Points, in no order, along strands that fork, close into loops and pass close to each other.
Points whose rows are less than 29.2 apart are linked; no others are. Some points are linked to none.
(231): -1	-11	6	0	-5	-5	4	12	14	-11	4	8	-1	5	3	-9	-1	-8	0	-6	-2	14
(865): -3	-7	10	-5	-4	-7	-3	0	2	6	10	-10	0	-3	-9	2	6	3	-7	-4	-8	4
(862): 3	-1	4	-12	3	-4	-8	-5	-4	19	3	-2	2	5	-4	9	4	9	-3	8	4	-9
(785): 8	-2	-16	1	-1	1	-12	-2	9	-32	6	5	-10	15	3	2	-2	-7	-7	14	9	4
(275): 12	-2	-15	9	-6	-6	-8	1	6	-34	2	4	-3	18	0	-9	-14	-3	-2	14	1	5
(1015): -13	-6	5	5	-4	-2	7	10	10	-1	8	-11	-6	-10	1	-2	-2	-1	-10	-7	-13	17
(580): 10	-5	-8	7	2	-8	-3	-9	8	-21	9	5	3	8	16	-1	1	-7	-2	7	1	-5
(510): -4	0	5	5	1	2	6	12	-3	-10	0	15	-6	16	15	-8	-10	-7	0	7	14	2
(486): -1	-8	1	-11	0	0	-3	-2	6	9	5	-8	-4	3	-12	11	9	3	-9	6	1	-2
(75): -8	-8	5	3	7	6	12	15	-1	-3	-2	-8	-8	1	8	-8	-7	3	-8	-3	8	15
(194): -13	1	-3	-16	0	10	-2	0	6	16	0	-4	-2	-17	-12	17	10	2	-1	-7	4	-4
(449): -14	8	6	-14	-3	5	4	6	-1	28	-3	-6	-4	-9	-11	0	-2	12	4	-12	-3	-3
(178): 2	-5	-2	8	-10	-7	8	11	10	-10	3	-18	-3	-1	2	-8	-8	2	2	3	-18	13
(621): 9	-5	-1	-3	7	2	-4	-13	-2	-6	-1	-4	4	-3	-13	4	18	-5	1	-4	4	-3
(361): -7	14	-1	-10	3	7	7	5	6	16	-6	-3	-9	-9	-3	-2	2	7	1	-2	-6	6
(748): -22	8	4	-11	1	5	8	6	-6	31	5	-9	-2	-14	1	0	-8	11	3	-17	0	-3
(260): 8	6	3	7	4	-6	2	-3	-17	19	-11	3	10	-2	-2	-7	-9	1	0	8	5	-15
(583): -6	2	7	-1	-2	5	1	3	-3	21	-8	3	-5	5	-7	1	-7	7	-5	0	2	2
(1034): 13	15	4	7	2	-5	-10	-9	-15	0	-11	7	1	2	-5	-5	-2	6	5	3	-7	-9
(1020): -4	-8	6	13	-3	2	4	-3	5	-4	3	-2	0	9	9	-1	-1	-4	-7	5	-4	7
(195): -8	-1	0	4	0	-13	7	12	11	7	-3	-3	-3	-8	11	-18	-8	5	1	4	-10	15
(805): 8	7	5	6	-3	9	5	6	-1	-14	-2	-2	-8	5	-2	-6	-2	0	5	-6	-9	6
(1101): -10	-1	5	-14	3	14	1	11	-2	20	0	3	-3	-3	-2	13	0	7	5	-16	14	-5
(208): -21	5	5	-3	5	7	10	16	-5	16	-2	-2	-9	-6	11	3	-9	8	-10	-5	9	6
(756): 13	-4	-17	10	-7	1	-5	-5	9	-36	1	1	7	3	4	-9	-3	-3	10	2	-11	8
(1131): -14	-3	4	-10	7	20	-5	6	-2	9	5	9	0	-3	5	18	5	0	-3	-7	16	-3
(254): 2	8	0	-6	-2	-2	-13	-15	-19	17	-8	0	10	-12	-15	15	8	7	10	-2	-6	-13
(959): 2	-24	-11	11	-6	9	-9	7	14	-39	7	-5	11	7	7	-3	-7	-7	5	-1	-2	15
(397): -14	-5	0	4	-1	12	7	11	13	-10	4	-7	-16	7	18	6	2	-4	-8	8	-1	10
(1166): 10	-10	-2	8	-5	-3	-9	2	9	-26	5	-13	5	-8	-1	2	8	-7	1	-7	-11	4
(338): -10	-4	3	5	0	-15	8	16	10	3	5	-11	-4	-12	3	-9	-7	4	-5	-10	-7	17
(881): 13	9	-7	8	4	-8	-7	-17	-17	-9	0	8	4	-2	-5	8	2	-5	-5	-4	2	-15
(167): -9	6	-6	-13	8	15	-11	-3	-4	6	3	17	0	-1	9	16	5	0	-1	4	15	-5
(762): -13	7	7	0	-1	7	12	1	0	26	-6	3	-1	5	2	-9	-9	2	1	0	5	-2
(575): 11	0	0	5	1	-3	-7	-6	-3	-10	-4	7	-2	15	1	4	-3	-1	-6	5	7	-10
(248): -7	-7	6	13	1	13	3	1	7	-7	-4	6	-3	11	4	-9	-4	-4	-5	3	-4	15
(975): 0	-8	7	-10	4	9	-15	-6	-2	10	0	2	3	-5	-4	18	14	2	-2	-8	3	-10
(578): 4	10	-13	-9	8	13	-13	-16	-2	-3	0	6	-4	4	-6	14	9	2	-4	10	10	-8
(538): -4	9	10	0	-3	-11	6	3	-9	19	-7	-7	-1	-18	-6	-7	1	9	10	-11	-11	-3
(842): 3	1	-10	-6	12	5	-13	-11	0	-10	3	13	-3	13	-2	1	9	-3	-8	11	12	1
(860): 0	-4	-3	-11	5	5	-17	-11	-4	13	0	6	8	2	-7	17	8	5	1	-1	11	-18
(1120): -8	12	-8	-17	1	14	-1	-4	-4	20	7	-2	4	-11	-5	14	7	4	1	-3	2	-2
(163): 4	11	2	-3	1	6	8	10	4	2	-5	-3	-11	-1	-6	1	-1	1	2	-6	-4	2
(724): -8	-11	0	7	0	2	14	10	0	-12	9	-12	0	2	9	-9	-10	-2	-10	3	4	18
(904): 5	7	0	2	1	-3	14	-5	-1	5	-1	5	2	10	5	-12	-5	-5	1	5	9	-13
(550): 0	-1	5	-1	-1	-5	5	6	12	-5	4	12	-3	-2	5	-2	5	-9	1	-8	2	3
(974): 2	4	0	5	0	-5	10	-6	3	16	-8	-2	5	-9	-2	2	4	-1	6	-3	0	-16
(688): 4	-1	7	7	1	-3	-1	7	-5	7	-4	3	-1	11	-4	-8	-10	5	-7	8	-1	5
(69): 2	13	-9	0	5	1	2	-8	-3	10	-5	10	4	-11	-2	9	6	-4	3	1	5	-15
(1130): -9	-6	9	-4	2	3	8	14	13	0	3	1	-9	-6	5	1	6	-5	0	-17	5	2
(895): -3	6	5	-8	-9	-17	2	-14	-17	23	-1	-5	14	-18	-14	0	5	0	11	0	-7	-8
(993): 0	-14	-2	5	0	3	9	17	5	-21	6	-11	-2	8	14	-5	-10	-1	2	7	5	13
(225): 2	-9	-4	20	-12	4	7	3	9	-27	2	-4	3	9	6	1	-11	-12	-3	4	-10	6
(157): 9	9	-12	0	3	-5	-6	-9	-8	4	2	15	8	-9	-4	15	4	-4	-2	0	9	-20
(804): 8	4	7	11	1	-7	0	-6	-14	9	-10	-2	3	4	-4	-10	-7	4	1	6	-6	-6
(48): 12	-5	-2	6	-5	-11	-3	-8	1	-16	-4	0	3	10	-11	-9	0	-3	4	1	-5	3
(276): 0	4	-1	-9	-2	-5	-1	0	0	17	-7	-5	0	-18	-15	13	11	2	1	-8	-5	-7
(934): 1	-3	-10	-8	4	6	-14	-3	4	-20	8	7	-8	12	4	6	7	-6	-9	14	10	4
(6): 0	9	-6	-9	0	6	4	-6	1	10	-4	7	-1	12	-4	7	-1	0	0	8	15	-18
(690): -9	-5	1	-7	3	15	-7	0	9	-5	3	0	-8	-3	-4	6	14	-6	-12	3	2	11
(43): 1	11	0	-1	-1	-6	-2	-6	-14	27	-3	7	14	-1	-2	4	-9	6	-3	9	6	-19
(763): 8	0	11	5	-9	-17	5	-3	-13	-2	6	-5	3	-4	-7	3	2	-4	1	-10	-11	-9
(216): -1	-22	-12	11	-7	11	-4	13	21	-39	3	-4	-3	8	12	3	-5	-8	1	7	5	11
(364): -2	4	12	5	1	-5	9	5	-11	16	-9	-3	2	-11	-8	-15	-2	4	5	-15	-5	5
(166): 5	-3	0	-4	0	-9	-5	-3	-6	-4	9	2	6	0	-10	1	4	2	-9	6	0	8
(770): 3	-8	-2	4	-5	-1	-1	7	9	-22	6	8	2	10	4	-14	-7	-6	4	3	-3	18
(147): -3	4	-2	-7	0	7	5	-12	12	9	-1	9	-6	7	2	1	8	-2	0	4	2	-7
(159): -13	-5	8	-9	4	7	4	15	7	13	-1	-1	-9	-9	0	8	1	2	-3	-18	8	-2
(925): 3	-9	4	12	-10	-13	7	3	6	-6	-2	-16	3	-4	-2	-8	-3	-1	3	-5	-16	7
(84): -9	10	0	-13	-9	-9	-1	-5	-15	31	1	-8	10	-23	-10	12	0	6	12	-2	-6	-15
(207): 9	8	0	11	-3	-1	6	6	-8	-11	3	1	0	4	12	-6	-10	-2	2	0	-4	-3
(329): 17	-6	1	4	-1	-11	-8	-1	1	-16	-2	-13	-2	-8	-9	4	11	-1	5	-1	-11	-2
(263): 1	-15	-7	2	-5	5	-7	1	14	-28	12	1	5	5	8	-8	1	-6	-1	6	-4	20
(350): 12	-3	-3	8	-2	-11	0	-2	4	-9	-6	1	5	18	-3	-20	-9	0	4	7	-1	0
(181): 7	14	4	3	1	-4	-10	-14	-13	17	-11	7	6	-2	-5	4	4	8	8	0	-8	-19
(868): 9	-3	-4	0	1	-7	-5	-15	0	-9	-5	3	4	5	-20	-4	9	-5	2	1	5	-4
(46): 13	8	1	3	-4	-13	-3	-15	-15	-3	4	-1	4	-7	-5	7	7	-1	4	-4	-5	-16
(571): 11	3	-11	-2	8	-6	-15	-18	-4	-18	4	4	-2	7	0	-2	7	-2	-3	8	-1	1
(708): -1	-19	-6	5	3	-3	0	11	10	-24	0	-2	1	16	16	-6	-8	-2	1	11	10	10
(1157): 6	-6	8	3	-9	-20	3	-1	-7	-4	5	-13	2	-7	-3	-8	3	-1	6	-6	-12	-1
(135): -5	6	1	-10	-9	0	-10	-9	-17	28	-4	-2	15	-16	-19	18	3	7	10	-8	-2	-15
(259): -7	0	3	-7	9	8	-1	4	0	5	-4	11	-6	14	5	-2	0	3	-1	10	13	3
(205): -8	2	5	-7	-4	11	1	-6	3	7	5	11	-3	9	-2	8	9	-6	-4	-1	2	-4
(1151): -1	-7	11	8	3	0	8	4	1	5	-9	-4	0	5	7	-21	-6	3	6	-4	-3	8
(1046): -10	5	3	-6	8	9	9	13	-8	24	-8	4	-3	-4	7	9	-7	8	0	-7	15	-8
(704): -8	4	8	2	4	2	16	9	-2	14	-9	-1	-2	5	-1	-20	-11	2	-1	-2	7	4
(1075): -3	4	7	-8	-7	0	-5	-2	-8	24	2	-6	2	-2	-3	16	-2	11	-1	2	-3	-11
(393): 20	3	-7	-5	2	-5	-14	-6	-5	-21	1	-5	-6	-1	-10	5	10	-1	0	2	-3	-6
(376): 12	-5	-14	11	-5	-7	-7	-14	15	-31	7	4	3	6	4	-5	2	-11	1	4	-5	-1
(1097): 2	-6	3	1	-7	-2	-4	0	6	-16	13	-15	-3	-13	-1	6	11	-6	-6	-6	-15	8
(1154): 3	0	-1	-13	7	3	-6	-7	-7	-5	10	4	5	-3	-7	0	12	-4	-3	-4	6	1
(659): -9	4	5	-7	8	17	2	3	-6	5	1	4	-5	4	5	-3	1	5	-1	-1	4	13
(692): 8	7	6	6	0	-8	2	2	-8	-8	6	4	5	-4	10	-12	-3	-1	4	-5	-9	1
(1102): 3	2	9	-6	2	-9	-2	-1	-12	12	-6	-9	0	-19	-10	6	9	6	10	-11	-7	-5
(478): -7	-3	4	5	5	-5	10	1	5	17	-4	-12	-2	-10	4	-2	-1	5	-4	-5	-5	3
(11): 2	0	9	16	-3	-2	2	-6	3	7	-10	1	-2	-4	-1	10	4	-1	-2	-3	-4	-10
(1096): -1	2	-2	-2	1	-5	1	-1	13	1	0	17	0	5	9	-6	4	-7	3	4	1	1
(310): -9	14	-5	-15	-1	11	-1	-8	-4	28	1	1	8	-8	-2	11	-1	8	11	-7	0	-12
(552): 7	17	-6	-1	-2	-4	3	-10	-4	7	-2	12	0	9	2	-2	-7	-2	3	7	4	-22
(114): 4	-2	-7	9	3	-4	5	0	6	-18	3	12	-1	15	18	-8	-5	-9	1	9	6	-4
(457): 4	-1	-1	-1	4	-5	8	-4	1	0	0	-8	5	-2	-5	-16	6	-1	5	2	-5	6
(765): 4	-2	5	10	-5	1	3	-11	3	-3	-1	-1	0	1	-2	1	6	-6	-6	-2	-10	-2
(833): 7	-11	3	8	2	-3	5	6	2	-9	-9	-7	3	8	8	-15	-10	2	6	1	-2	9
(759): -3	-5	2	5	-10	1	1	10	10	-14	9	-12	-9	-2	2	0	-4	-3	-9	1	-12	14
(309): 4	14	0	-9	6	-3	0	3	-14	12	-3	6	5	-10	-7	-5	-3	3	2	0	3	2
(25): -4	-5	0	1	10	-4	3	10	2	-5	-7	11	-3	11	12	-11	-8	0	0	13	12	10
(720): -12	11	-1	-7	1	8	6	-1	-8	35	0	-8	8	-12	4	10	-7	11	10	-9	3	-12
(1098): 3	-2	-8	5	8	7	1	3	7	-19	1	0	-1	-2	11	1	5	-5	-2	5	1	12
(506): -17	0	6	-3	12	13	6	11	-4	7	0	-4	-7	-6	12	-1	-2	4	-7	-6	5	15
(1140): 7	-11	-21	12	-7	2	-9	4	11	-39	-1	3	1	19	8	-4	-16	-3	3	14	0	10

A fork is a point with three links, a tip a point with one. Leave the first point through the second and follow the links. Name the first fork or tip that comes.
(868), (48) -> (804)
(48), (868) -> (862)
(538), (1102) -> (692)
(765), (11) -> (759)

A tip is a point with one link. Name the tips that can be reached along the links from each point below, in the order of the rows.
(621) -> (975), (895), (43), (1075)
(974) -> (195), (248), (578), (1140)
(449) -> (364), (692)
